A landscape with many valleys, sampled at points; each row gives a point and its height.
From any point a ball rolls to the lowest of the 3 points nearest to it. It stops when none of these is lower. Distance is the straight distance between rows; heights are no part of it.
j_476: [  8  -2 -15   0   4   8   3  -3  -8  17  -2   1   0  -5   2  -9  -6 -15
  -1   0  -8  22  -6  -1   8  -4  -3  18   0   3]  h=27.2
j_889: [  4  -6 -22 -12 -12   2  -4 -15   1   7   3  -4  -7   0  14   4 -10   0
   6   4   7  -7   4   1  -1  13  -5  21  18  12]  h=57.9
j_119: [  1  -3 -28  -6 -11  -7   3  -4   1   7  -5  -5   3  -2   6   5 -10  -6
  -4  -6  -5   1   3   1   2   2   5   8   2   9]  h=43.0
j_940: [-15   2  31  19  26 -10   6  15   4  -5  -7   3   4  -5 -13  -7  18  22
   2   2  -2  -4   5  -6  -3 -12  -1  -7 -16 -23]  h=34.4
j_742: [  1 -10 -24 -13 -12  -3  -5  -8 -11  21   0   1  -1   1  13  -7   3 -13
  -1   2  -2  -2   2  -1  -3   7  -5  15   9  12]  h=24.5
j_31: [-18  -8   9   7  13  -6  -1   4   1  -2   0   5   4  -1 -11  -4   5   8
  -2 -14  -1  15   3  -7   4  -7  -2  -9   0  -2]  h=32.5
j_850: [  4  -4 -29 -18  -9   2   1 -15   2  18   5   1  -8  -1  14  -7 -12  -9
   5   3  -8  -8   5  -6  -1  13  -9  26  22  19]  h=22.0
j_468: [  0   2  10   8   9  -7   2   1  -4  -7   0   9   4   2  -6 -12   3   4
   0  -4  12  -4   4  -7   2  -4   7 -14 -18 -12]  h=55.4
j_821: [  1   9 -12 -11 -10   1   4   1   7  -6   6  -4  -3  -4  -1   4  -2   0
  -6  -9  -8  -8   2   6  -7   4   3   1   2  -5]  h=26.4
j_47: [ 12   3 -22 -18 -12  15  -3 -11  -2  -3  14 -10  -9  10  18  11 -17  -8
   9  11   7  -3   3  -8   2  10  -8  25  25  18]  h=59.2
j_397: [ 17   4  27   7 -16   4   4  13   7 -22  -6   0  10   6  -7   1  11  14
 -19  13  12 -14  11  10  -9  -9  16 -25 -21 -12]  h=58.7
j_343: [-13  -4   8   9  10  -4  -7  -8   8   7  -7   6   3  -8  -4   2   5   9
   2 -10  -5  17   6  -7   4   1  -4  -4   6   8]  h=46.8
j_150: [  4  -5 -10  -3   9   1  -2  -5 -10  19   0  -3 -11  -8   9  -8 -12  -8
  -3  -4  -4  25  -9   1   9  -4  -7  15   8   8]  h=11.9
j_175: [ 11  -4 -20 -19 -19  12  -1  -8   1  -2  10 -15   0   9  16  13  -9  -8
   4   7  11  -3   0  -5  -2   7  -7  19  17  14]  h=59.0
j_976: [-20  -3   4   6  15  -8   0   4   0   0  -3   8  -1  -6  -6  -2   7  10
  -5  -8   2  11   5  -4   5  -9   2  -4   0  -4]  h=33.0
j_955: [  5   2   8   5  10  -8   4   2   4 -11   0  13   7  11  -9  -3   3   8
  -7   7   8  -8  -4   3  -3  -8   6 -16  -4 -13]  h=39.4
j_315: [ 15   6  12   3   0   8  -5   4   8  -9   5   3   3   6  -2  11  11   2
   0  15 -10 -15   9   6  -1   3  -3 -11 -11   3]  h=20.4
j_644: [ 4 -3 -8  4  2  2  8  5  4  4 -8  2 -2 -1 -3 -4  1 -9  0 -8 -4 10 -7 -7
 -3  2  1  4 -1  6]  h=21.9
j_906: [ 10   3 -31 -17 -10   7   3 -14  -6   8  10 -10 -21   8  15   2 -14  -6
   7   4  -5  -5   1 -12   3   7 -13  30  20  17]  h=59.6
j_619: [  0   1  26  12  21  -7   0   8   4 -16  -3  -3  10   2  -9 -10  10  10
   1   0   5  -5   4   7  -7   2  -2 -22 -30 -35]  h=31.8
j_990: [  7  -9 -11 -16 -24  13 -11  -5   1  -1   6 -10  -5   6  19  22  -4  -7
   8   7  14 -10  -1  -4  -4   2  -2  12  15  13]  h=63.3
j_266: [-21   7  21  14  20  -1   5  13   3   3  -4   5   2  -6 -12 -11  14  16
  -2  -2   1   4  -1  -2  -1 -10   2  -7 -16 -19]  h=24.0
j_217: [ 11   1  -6  -5 -10   7  -6  -1   1  -2  12 -11  -4   1   8  15  -9 -10
   2   0  12  -7   9   0   5   3   2   7  18   4]  h=93.7
j_636: [  7  -1  10  10   4  -8   5   0  -6  -6   1  12   7  10 -10 -11   1  -1
   8  -6  11   0   1  -9  -4  -3   0 -15 -13  -4]  h=52.1
j_465: [ 11  -5 -12  -5 -16  12  -6  -1  -9   2   6  -7  -4  -1  12  17  -2  -6
   2   6  10  -8  10   3   2  -2   2   6  15   6]  h=94.2
j_781: [ 12   1 -29 -20  -8  11  -4 -12   1   0   4 -16 -11   8  14   4 -11  -6
   7   5   0  -8  -4 -10   0   9 -10  26  22  17]  h=59.3
j_85: [-16  -7   2  -6  18  -7   0  -9  -2   3  -1  -3   8 -10   5  -8   2   4
  -1  -4 -15  15 -17 -12   7   4  -3   7   7   8]  h=32.8
j_246: [  7   9  34  16  -4   7   6  15   7 -21  -6   4   2   8 -17   6  15  19
  -7  12   6 -12  -2  13 -13  -3  11 -25 -16 -18]  h=55.0
j_429: [ 1  2  6  8  7  0  3 -6 -1  2 -1 15  0 -6 -7 -4  5  6  3 -9 -2 15  0 -6
  1  5 -2 -4 -1  6]  h=46.5
j_153: [-24   7  21  17  19  -7   4  14   0  -3  -9   2   4 -12  -8  -8  13   8
  -8  -5   1   4  -4  -5   0 -14   0  -7  -7 -13]  h=21.6
j_76: [  7   6  -8  -7  -7   6  -4   3   2  -5  13   0  -3  -5  -2   3  -8  -5
  -2  -5  -1 -11  -1  11  -4   3   5  -2   0   2]  h=30.3
j_581: [-15 -11   8   0  17  -9  -1  -6  -4  -3  -4   0  10  -7   3  -7   1   9
   8  -5 -12  18  -5  -7  10   7  -4   5   9   0]  h=44.9
j_290: [ -6   3  24  10  18  -4   5  13   4   1  -4  -1  -1   0 -13 -12  16  23
   4  -7  -1  -6   1  -6  -5  -9   0  -2 -20 -23]  h=29.3
j_298: [ 10   5   9   3   9 -11   3   0   1  -9   4  11   4  13 -10  -2   3   3
  -4   2   8  -8  -5  -1  -7  -5   4 -16  -4 -13]  h=41.8
j_994: [ 15   4 -15  -5 -24   9  -7  14  -7  -1   3 -14  -1   2  15  14  -6  -1
   6   9   6 -13   8   5   7 -11   7  -4   4   2]  h=9.6
j_621: [  5  -6 -14 -13  -6   2  -8   0 -13  22  -1  -5  -5  -2   0  -6  -4 -11
  -3   5  -4  18  -8   5  10  -3  -5  20   4  15]  h=44.2
j_944: [ -1  10   8   8   1  -1  -2   4   2 -25  -1   9   7  11 -17  16  12  11
  -9  17   5  -6   4  10  -6  -6  13 -19 -17  -6]  h=29.0
j_687: [ -4  -9 -15 -10  -4  -1 -11  -8 -22  18   5   8 -12 -12  11   0  -6  -8
   1  -2   1  16 -13  -2  12   4 -11  22  16  19]  h=7.4
j_226: [  6  -2   0  -4   2  -8  -4   2   5  -9   8   1   3   4  -8   7   9   7
   3  -2  -4 -11  -9   6  -7   5  -3  -7   3  -8]  h=19.9
j_852: [  2   1  22  16   4   0   8  10   8 -20  -3   4   4   6 -15  10  14  11
 -11  14  11 -13  -2  12  -9 -11  19 -19 -17 -16]  h=45.6
j_146: [-23   2  17  15  12   1   5  15  -1  -1  -8   6  -2  -2 -12 -11   8  13
  -5  -4   0   9   1  -7   3 -15   7  -6  -5  -5]  h=23.5
j_406: [-12   7   7   9  10  -5  -6  -1  -1   2  -1   9  -5  -3 -11  -3   5  10
   3  -9   2  12   9  -4   0  -7   1  -6  -9   0]  h=33.6
j_221: [ -5  -9 -19  -5   2  -5   1  -8 -14  22   3   1 -11 -11   4   1 -11  -5
   1  -7  -1  21  -8   4  12   5 -10  14  11  11]  h=45.8
j_901: [  5  -4   9   9   7  -9  -4   1   0   1   2  13   2  -1 -13  -3   1  -1
   7  -8   6   1   2  -2   2   2  -3 -12 -13   2]  h=40.9
j_865: [-26   6  35  11  28 -16   9  16   0  -8  -6   5  11  -9 -15 -19  13   5
   5   4  -8   3   4   7  -1  -6  -9 -15 -12 -22]  h=9.1
j_594: [ -2  -2   7   6   5   1  -1  -7   4   9  -1   4  -3  -7   0   0   1  -1
   6 -11  -9  16  -6  -5   2   1  -8   6   1   9]  h=37.7
j_737: [ 20   4  -1  -4 -17  12   3  19   2  -7   0  -9  -7   5  12   9  -5   1
   1  16   1 -19   4  -2   5  -5  10  -3  -5  -2]  h=14.8
j_59: [ 10  -1 -27 -23 -23  19 -10 -10   4  -3   3 -24   2   6  22   8 -11 -11
   2   4  -1  -3   0 -10   1   3  -4  19  17  18]  h=68.3
j_258: [  5  -7 -14 -12 -12  12  -4 -11  -2   0   7 -11  -6   3  12  10 -12  -8
   6   3   9  -5   7  -3  -3   6  -6  20  23  15]  h=58.5
j_849: [  3  -2 -22 -12 -13   0   3  -9   0   5   5  -7   1   1  -3   6 -12  -1
   0  -3   1  -2  11  10   1   7   4   8  13   8]  h=36.9
j_859: [  4   4  -7  -3   1  -3   3   3   0  -2  -6   1   3  -1  -2  -2   3 -14
   1 -17  -7   3  -8   0 -11   4   0   5   5   0]  h=25.8
j_787: [-15   4  25   9  14  -8   4   4   2  -2  -3   9   5   0 -10 -15  17  21
   0  -5   3   1  -1  -5  -5 -11   5  -2 -19 -19]  h=26.9
j_584: [ 15   3 -27  -5 -31  17 -10  -8   7  -8  -3 -12 -12   4  27   9  -9  -3
   9   9   1 -13   3  -2   3  -4   0   3  13  24]  h=68.8
j_244: [ 21   4   1  -1 -20  14   6  10   2   1   3 -10  -4   2   9   8   0  -2
   4  16   2 -21   7  -1   0  -6  13  -5  -2  -2]  h=12.1
j_222: [  6   2  25  18  11  -6   4   2  11 -13  -8  -1  11   6  -9  -2   7  11
   0   1   8  -9   0  11  -8  -3   4 -25 -19 -32]  h=32.7
j_639: [  4   1   3   3  11  -1  -6   7   8 -18  -2   7   4  12 -10  10   6  10
  -9  14   0  -8   1   6  -6  -6   8 -14 -12 -12]  h=18.2
j_511: [-18 -10  11   2  18 -12   0  -4  -4   4  -2   1   5   0  -8  -1   1   9
   3  -9  -1  18  -5  -9  11   1  -6  -5   7   3]  h=29.9
j_831: [  3 -15 -18 -11 -12  -3  -5 -12   2  15   6  -7  -6   3   4  -2  -9  -5
  -1   1   1  -8  11   7  -2   4   0  15  16  15]  h=31.5
j_103: [  3   3 -10   2  -3   1   6  -5   2   8  -8   6   0   1   3   0   2 -13
  -3 -11  -5  11  -8   0   3   6   0  11  -1   3]  h=18.0
j_786: [  6   1 -13  -7  -5  -3   9  -2   4   1   2   2   6   6  -3  -2   2  -2
  -1 -10  -8  -5  -5   2  -4   2   1   0   1  -4]  h=26.0
j_579: [ -2   0  -9   3   7   4   5  -7  -4  15   0  -1  -3 -12   0  -4  -9 -10
   1  -4  -6  21  -7   1  10   1  -3  14   1   6]  h=23.2
j_783: [ -1  -1 -29 -24  -8  13  -9 -10 -13  19   1   1 -11  -2  22  -7 -11 -18
   8  -3  -7   7   3  -6  -2   9 -11  19  18  31]  h=24.3
j_536: [ 20  -2  14   5  -4  12  -5   4  10 -15  -5   2   6  10  -6  11   4   0
  -3  17  -1 -14  13  11  -4   2   3 -18 -13   1]  h=21.4
j_999: [-10   1  16  10   7   3   0  -2  -1   1  -2   5   1   4 -10 -11  13  14
  -3  -3   5   2  -1  -3  -3  -2   6  -8 -23 -23]  h=31.2
j_592: [  1  -7 -18 -10 -10   0  -4  -1  -8  18  -5  -6  -1   2   7  -6   0 -14
  -5  -5   1  12   3   4   2   0   3  19  -1  11]  h=38.1
j_839: [  5   6  23   8 -13   8   5  14   4 -24  -9   6   7  10 -11   7  13  12
 -14  12   5 -15   5   8  -9  -7  16 -23 -20 -11]  h=64.2
j_809: [-22   5  34  11  24 -12  10   9  -3  -4  -5   3   4 -11 -13 -16  11   7
  -1   3   0   4  -3   4  -4  -5  -2 -13  -2 -21]  h=15.0
j_164: [ -5   1  -7  -4   6  -3  -2  -8 -14  18   7  -6  -9 -15   5  -4 -12 -10
  -3  -7  -4  27  -8   3  10   5 -10  12  10  10]  h=36.0
j_358: [ -1  -2  32  15  22  -4   2   8   6 -18  -9   2  11   3 -11  -8  17  21
   4  -1   1  -2   4   8  -8  -4  -2 -12 -32 -26]  h=32.4
j_601: [-14   0  -8  -6  14  -9   3 -10  -6   9   0  -1   3 -14   8 -12 -10  -3
  -5 -10 -18  16 -11 -11   1   4  -2  15   5   6]  h=21.3
j_336: [ 19   2  16   2  -5   8   0   5   7  -7   0  -2   7   4   0  11   6   3
  -6  12  -4 -22  11   9   5  -2  -2 -16 -12  -1]  h=22.1
j_527: [ -7  -2   5  13   5  -4  -7  -2  -2   3  -3  13   2   1 -14  -1   3   3
  10 -12  -1  10   9  -5  -1  -1   0 -11 -11  -1]  h=35.1
j_340: [ 12   3  -9  -7 -21  11  -5  10   1   0   5 -13  -4   1   7  11  -9 -10
   1   6  11  -9  13   0   5  -4   4   0   5   8]  h=53.5
j_448: [-29   3  30  13  24 -11   7  15  -2  -4   2   0   3 -10 -11 -15   7   8
  -5  -6   3   0  -3  -4   1  -8  -5  -4  -2 -16]  h=18.1
j_764: [ 12   3 -28 -11 -25  18 -12  -9   9  -5   0 -22 -11   9  26  11 -13 -15
   8   6   3  -5   3  -7   5  -5  -4   2  16  22]  h=68.5
j_301: [  0   3 -22  -8 -15  -3   0  -3  -1  -1   2  -3  -1  -2  -3   2  -7  -4
   3 -10  -4  -5   2   8  -7   7   4   4   3   0]  h=31.4
j_331: [ -9   2   0   3  11  -2   0 -10   6   7  -2   6   2 -13   4  -5  -3   0
   3  -5 -10  18 -12  -4   8   8  -7   5   8   9]  h=27.4
j_116: [ 11   7   1  -3   6  -4  -8   4   3  -7   9   7  -1   4  -8  11   7  10
  -4   7  -5 -11   2   9  -2   6   1 -12  -1  -5]  h=19.4
j_900: [ -8   1  -6  -4  16  -4  -3 -11  -2  11   0  -4  -1 -18   6  -6 -13  -4
   3  -6 -11  22  -8  -8   5  -2  -4  10   5   6]  h=14.6
j_937: [ 11   6  -5  -6 -14  18  -1  15  -1  -5  10  -8  -3  -3   1   9  -9 -13
   0   4   9 -15   5  -2   6   0   5  -2   6   2]  h=39.1
j_867: [ -5   0  28  16  18  -5   2   1   6 -12  -6  -4  12  11 -14  -9  13  14
   1  -3   3  -4   3   6 -10  -8   3 -11 -31 -26]  h=31.1
j_422: [  0   0 -12   1  13  -3   0  -5  -6  15  -2  -1  -8 -13   3  -3  -8 -13
  -1  -4  -5  24  -7   1  14   0  -6  15  12  10]  h=31.6
j_676: [  4  -1 -13  -5  -9  -1  12   3   4   2  -2  -3   6  -2   0   2  -3  -6
   1 -10 -13  -3   2  -1  -6   6   0   6   2   2]  h=24.1
j_77: [  2  -8 -10 -12  -6  -1  -7  -6 -16  25  -2  -1 -10  -8   5   1  -2  -9
  -3  -5  -2  16  -6   1   8   3  -9  28  11  14]  h=18.3
j_26: [-13  -9 -14 -15  -3  -8  -7 -13 -17  23   1   7 -15 -15  16   6  -7 -16
   0 -12  -1  18 -12  -3   6  10  -6  24  20  18]  h=6.2
j_759: [ -4  -1 -28 -22  -9   4  -6 -13  -4  21   1  -1  -6  -3  17 -11 -12 -11
   4  -3 -10  -1   4  -7  -2  18 -12  19  17  26]  h=22.5
j_530: [  3   6  22   9  11  -6   4  -1   8 -16  -2   2  11   8  -2  -8   4   8
  -6   3  12 -13  -4   4  -3   1  11 -21 -18 -27]  h=33.5
j_920: [  0   0  22  15  12  -4   4   0  12 -21  -1   2   2   3  -4   2   6  11
 -10   8  12 -10 -10  13  -6  -4  14 -24 -11 -22]  h=34.8
j_186: [  5   7   5  -8  -4   5  -5  -3  14 -10   9   3  -1   2  -6   7   9   6
  -4   9  -2 -11  -5   8  -4   8   0  -2   1  -5]  h=19.7
j_875: [-26   4  36  15  23 -13   6  12  -1  -3   5   4   9 -14 -18 -17   7   1
   3  -3  -4   2   3   2  -2  -2  -9 -10  -9 -17]  h=12.3
j_475: [ -9  -1  29  21  23 -15  10  13   9  -8 -13   1   3  -3 -25 -11  12  17
  11   7  -6  -4   9  -3  -3 -14  -6  -6 -16 -23]  h=52.0
j_300: [ -1 -11 -19 -13  -7  -1 -10  -7 -11  26   2  -1  -6  -4  15  -6  -2 -15
  -9  -2   2  12  -4   2   0   8  -6  19  11  25]  h=13.8
j_372: [ -1   3  15  16   4   1  13   7   6 -18  -3   9   5  11 -14  10  10   9
 -12  11  10 -19  -4  14  -5  -7  18 -18 -11 -18]  h=44.4
j_559: [ 10  -4 -14  -2 -22  11 -15   9  -4  -3   8 -12   0  -2  14  15 -10  -6
   6   8  10 -11   8  -2   0  -3  -7   8  12   9]  h=82.2
j_329: [  1   2   9   8   9  -7   3   6  -2  -1  -2  11   5   0 -12 -15  -1   7
   3  -7  10   1   1  -8  -1  -5   5 -11 -14  -9]  h=46.0
j_904: [ -8   8   6  11  13  -3  -6  -1  -3  -1  -1  11  -1  -2 -13  -7   1   8
   6  -9   2   9   5  -5   1  -9   1  -9 -19 -12]  h=35.8
j_374: [ -8  -9 -17 -19 -13   1 -11 -10 -16  22  -5   6 -13  -8  12   1  -1 -16
   0  -6  -5  17  -9   2   5   9  -9  27  12  25]  h=5.8
j_208: [ -4  -2 -20 -17 -16   2  -6 -13  -9  18  -2  -1 -10  -3  20  -8  -2 -14
  -1  -1  -4   4   1  -4  -2  12  -6  19  10  25]  h=20.5
j_376: [ 16   5  21   1 -12  -4   5   6   4 -31  -6   5   8   9  -5  12   4   9
 -12  13  10 -17  20   2  -1  -6   7 -25 -14   0]  h=36.1
j_919: [  9   6  -9  -9 -10   8   0   2   5  -9  10  -2 -13  -4  -1   7  -9  -6
  -4   1   0 -14   8   6   4   3  10   2   7  -1]  h=37.0
j_652: [ -3   4  13   6  13 -10   9   5   6 -12   1  11   4  11 -11   2   1   9
  -4   9   7 -11 -10  10  -1  -7  15 -20  -7 -21]  h=37.5
j_486: [  6  -3 -21 -16 -24  17 -12  -7   6  -2  -2 -20  -7   7  22  18  -7 -10
   0   2   1  -6  -1  -8  -4   2  -5  13  22  21]  h=67.8
j_623: [ -1   0  26  16  13  -4   2   5   8  -6  -5  -1   4   3 -15 -10  17  17
   3   0   1  -2  -2   4  -9  -6   0  -9 -30 -29]  h=30.6
j_548: [  1  -1  14  10  11  -5   4  -3   5 -12  -2   9   7  11  -3 -12  -4   2
  -2   5  13  -6  -6   5  -7  -2  13 -14 -13 -21]  h=35.9
j_933: [-22 -17   9   7  21  -9   3  -2 -11   5  -2  -1   5   2  -6 -10   5   7
  -2  -9  -3  12  -1  -4   5  -1   2  -8   7  -1]  h=26.6
j_215: [  5   6  23  23  11  -5   7   7   9 -19 -10  -1   6   6 -12   3  10  11
  -8   9   3 -12  -6  19 -11  -2  10 -31 -13 -25]  h=35.7
j_856: [  9   1  -1  10  -4  -2   7  -1   2   6   0  12   3   5   3  -3   5  -6
   0 -14  -6   0  -7  -5  -7   4   2  -3  -5  -1]  h=33.4
j_431: [-2  0 -2  5  7  3  3 -3  7  4 -8  6  3 -7 -3  1 -2 -9 -1 -6 -6 20 -5 -7
 12  5 -5  7 -4  6]  h=39.6
j_425: [ 23   1   9  -2 -11  10   4   5   9  -5   4  -7   1   1   5   7   0  -4
   4  13  -6 -22  -1   2   5   3   1  -6  -6  -1]  h=13.1
j_207: [-19   7  25  18  12  -9   6  13   3   2  -5   9  -1  -8 -13 -14  10  25
  -1  -3   1   3  -4  -3  -4 -12   4  -4 -14 -16]  h=26.1
j_514: [  4  -3 -15   4  -6   2  13   2  -2  11  -6  -7   4   1  -2  -3  -2 -16
  -2  -7  -4   9  -2   0   1   6   2   9  -2   6]  h=20.7
j_17: [  7  -5 -13  -7 -13   2  -1 -14  -4   4  12  -7  -6  -1   4   8 -12  -2
   5   0  10  -6   8   9   2   4  -3  14  14  12]  h=50.3
j_20: [ 0 -1  9 10  5  3  4 -6  5  5 -1 13  0 -2 -3 -3  0 -5  3 -8 -2 13 -7 -6
  1  7 -3  3 -1  6]  h=41.6
j_607: [ 29   2  14   3 -16  12   4   7   9 -11  -6  -8   6   1   2  12   4   0
  -3  14  -6 -23   2   1   2  -1   9 -14  -8  -1]  h=28.3
j_286: [-13 -13 -26 -21   3  -1  -7 -18 -15  16  -5   5 -16 -11  14   5 -10 -12
   2 -11  -3  20 -12  -8   6   8 -11  26  21  22]  h=6.4
j_66: [  8   0  -1   4  -4  -7   5   3   3  -3   0  13   5   3  -2   2   4  -3
   0 -11  -1  -8  -4  -1  -8   3  -2  -9   1  -1]  h=33.3
j_524: [ -9   5  14   9  10  -1  -4   4   3   0  -4  13  -4  -3 -15 -15   9  16
   1  -7   7   2   4  -6   6  -5  11 -13 -23 -12]  h=37.6
j_303: [ 19  10   5  -6 -14  20  -1   7   1  -2   7  -4  -2  -5   3   9  -6  -4
   2  10  -2 -20   4  -3   3  -4   5  -4  -2  -3]  h=28.0
j_424: [  2   3 -13   4  -6  -2   4  -2   0   1  -6  -2   3   3   0  -4   1  -9
  -5 -10  -6   3   0  -6   0   1  -1   7   1  -2]  h=20.6
j_883: [ -1  -4 -20 -13 -10   1  -4 -20  -4  22   2   0  -7   2  16  -5  -8  -9
   2   1  -2   0  -1  -5  -2  11  -8  16  14  19]  h=21.7
j_419: [  4   2 -10   5  -2   4   2  -3   2  11 -10  -4  -2   0   4  -4  -8 -24
  -1  -3  -2  17  -4   2   2   3  -4  17   4   8]  h=21.5
j_593: [ 16   9 -34 -11 -35  14 -12  -5   4   1   2 -20 -18  13  24  10 -23 -14
   9   4   2  -1  -1   0   6  -4   3   5  14  23]  h=69.1
j_835: [  4  -9 -23  -8 -12  -2  -1 -10  -5  16  -1  -9   2   3   8  -6  -4  -7
  -1  -6   2   2   8   7   1   5   0  11  11   7]  h=29.2
j_857: [  7   2 -18 -12  -8   5   2  -8   4  -5  12  -4  -3   1  -1  11 -15  -6
  -4  -1   9  -8   8   8   6   1   4   7   1  -1]  h=16.2
j_199: [  5  11  26   8  -8   6   4   9   1 -18  -6   7   6  13 -11  14   9  11
 -16  13   3 -15  11  10  -5  -4  17 -17 -22  -8]  h=55.8
j_596: [-33   3  22   8  20  -7  13  11  -7  -2   0  -2   5  -6  -6 -17   1   2
  -8 -12   4   7  -4  -2   2  -4  -3  -4   1 -13]  h=21.8
j_503: [  7 -10 -21  -6 -13  -3  -1 -10  -5  12   5   0   2   5   1   0  -9  -3
  -2  -5   0  -1  11   7   1   5   0   8   9   5]  h=31.9
j_736: [ 11   9 -33 -13 -22  14  -7  -5   9   0   1 -26  -9   9  28   8 -20 -11
  10   8  -1  -5   0  -8  -2  -2  -2   4  19  22]  h=69.8
j_794: [  2  -4 -23  -5  -9  -1   5 -11   3   1   2  -6  -3   0  -2   4  -7  -2
  -3  -2   2  -4  11   5   0   5   5   3   8  -1]  h=37.4
j_283: [  6   5   2  -1   4 -12  -1   2   0 -13   3   6   5   9  -9  12   4   6
  -4  11   2 -10   1  12  -6  -2   3 -17  -3  -7]  h=19.1
j_870: [ -5  -3 -24 -22  -6   5  -7  -6 -13  17   1   8 -11  -8  16  -5  -3 -16
  -4  -8  -5  13 -10  -8   1   4  -5  24  19  26]  h=6.3
j_695: [  7   2 -13  -8  -5  -6   0   4   6  -3   7  -2   6   1  -3   1   3   0
  -1  -9  -6 -10  -6   3  -5   5  -1  -3  -1  -3]  h=22.4
j_647: [-21  -1  32  15  22 -14   6  16   2  -3  -1   4   6  -5 -20 -17  13   9
   4   6  -7   1  -5   2  -5  -5  -7  -9 -10 -18]  h=12.4
j_829: [ 10   0 -20  -8 -26   8 -12   3   2  -4   2 -12  -2   2  27  16  -8   0
  10   6   6 -12   2  -6  -4   0  -2   4  17  13]  h=68.1
j_630: [-31   2  36   6  31 -13   9  11  -8  -9   1  14  10   1 -20 -19  16   2
   2   2  -9  10   6   5   3   4  -6 -14 -18 -25]  h=12.9
j_531: [  7   0 -22 -11 -26  15 -10  -5   6  -2  -1 -14  -5   7  21  18 -11  -3
   6   7   7 -12  -3  -9  -5   2  -9   2  17  18]  h=67.3
j_957: [  7   0   0   5   1  -8   1   2   0  -1   3  11   3   5  -3   0   7  -1
   3  -8  -6  -7 -14  -3 -10   6  -3  -3  -1  -5]  h=24.4
j_213: [ 14   2 -12  -4 -33   7  -8   9  -2   3  -2  -8  -4   1  20  12  -8   3
   7  14   5 -10   7   3   2  -6   0  -4  10   4]  h=31.7
j_117: [ 10   1  10   7   4 -13  -3  -1  -5  -3   3  15   7   6  -5  -4   6  -1
   2   0   4  -4  -9  -2  -5  -1  -3 -10  -1  -6]  h=35.0
j_107: [  6   5  10   3  -5   7  -2   4   3 -17  -7   4   9  10 -13  16   8   8
  -5  15   0 -12  13   1  -2  -2   9 -19 -15   1]  h=23.9
j_932: [-17  -2   4   5  18  -6   1  -5   3   0  -3   1   4  -7  -1  -2   1  11
   6  -5 -12  16  -1  -9   4  -3   0  -6   6  11]  h=39.5
j_284: [-28  -7   8   1  19 -11   1   7 -12  -2  -8   6   7   0 -15  -5   1   4
  -3  -3  -4  19   0  -3   5  -6  -2  -8   3  -4]  h=24.7
j_580: [ -8  -3 -16  -6   9 -10   1 -16 -14  15   7  -2  -6 -17  10 -10 -18  -6
  -3  -6 -10  27  -8  -5  13   6  -8   7   3   7]  h=47.0
j_810: [-18   3  32  18  24 -15  11  13   4  -2   1   1   7  -7 -20 -14  17  10
   8   4  -9   0   9   0   0  -9  -9 -14 -15 -19]  h=16.1
j_588: [  8  -5  -6 -12 -15   5  -1  -2  -2   4  11 -11  -3   5  13  17  -7  -6
   6   5  18  -8   7   4   0   5  -1  15  21   9]  h=68.6
j_772: [ 12   6   7  -1  -4   7  -8   2  11 -11  13  -1   7   0  -4  13   8   4
   2  11  -9 -13  -1   4   1   3  -3 -10  -6  -1]  h=20.0
j_48: [-27  -5  10   8  22  -8   6  10  -9  -1  -2   3   2  -2 -10 -10   2   3
  -3 -11  -2   6  -4  -8   1  -6   2  -4   3 -14]  h=23.6
j_627: [ -1   1   4   7  12   0   6  -7  11   6  -3   5  -1 -11   5  -2  -4  -8
   1  -8  -4  14  -9  -4   3  11  -2   9   0   7]  h=35.6

For each start below, name the point where the ball stops.
j_397 -> j_639
j_199 -> j_639
j_336 -> j_639
j_76 -> j_639

Call two points neighbours if one is among the 3 nearest of the other. Go from one point of each pair to the other, from neighbour to neighbour, staying as low as possible. Name the highest point that can't be avoided.
j_900 and j_244 -> j_607
j_865 and j_374 -> j_955
j_900 and j_103 -> j_476
j_150 and j_900 -> j_579
j_374 and j_857 -> j_849
j_103 and j_957 -> j_786
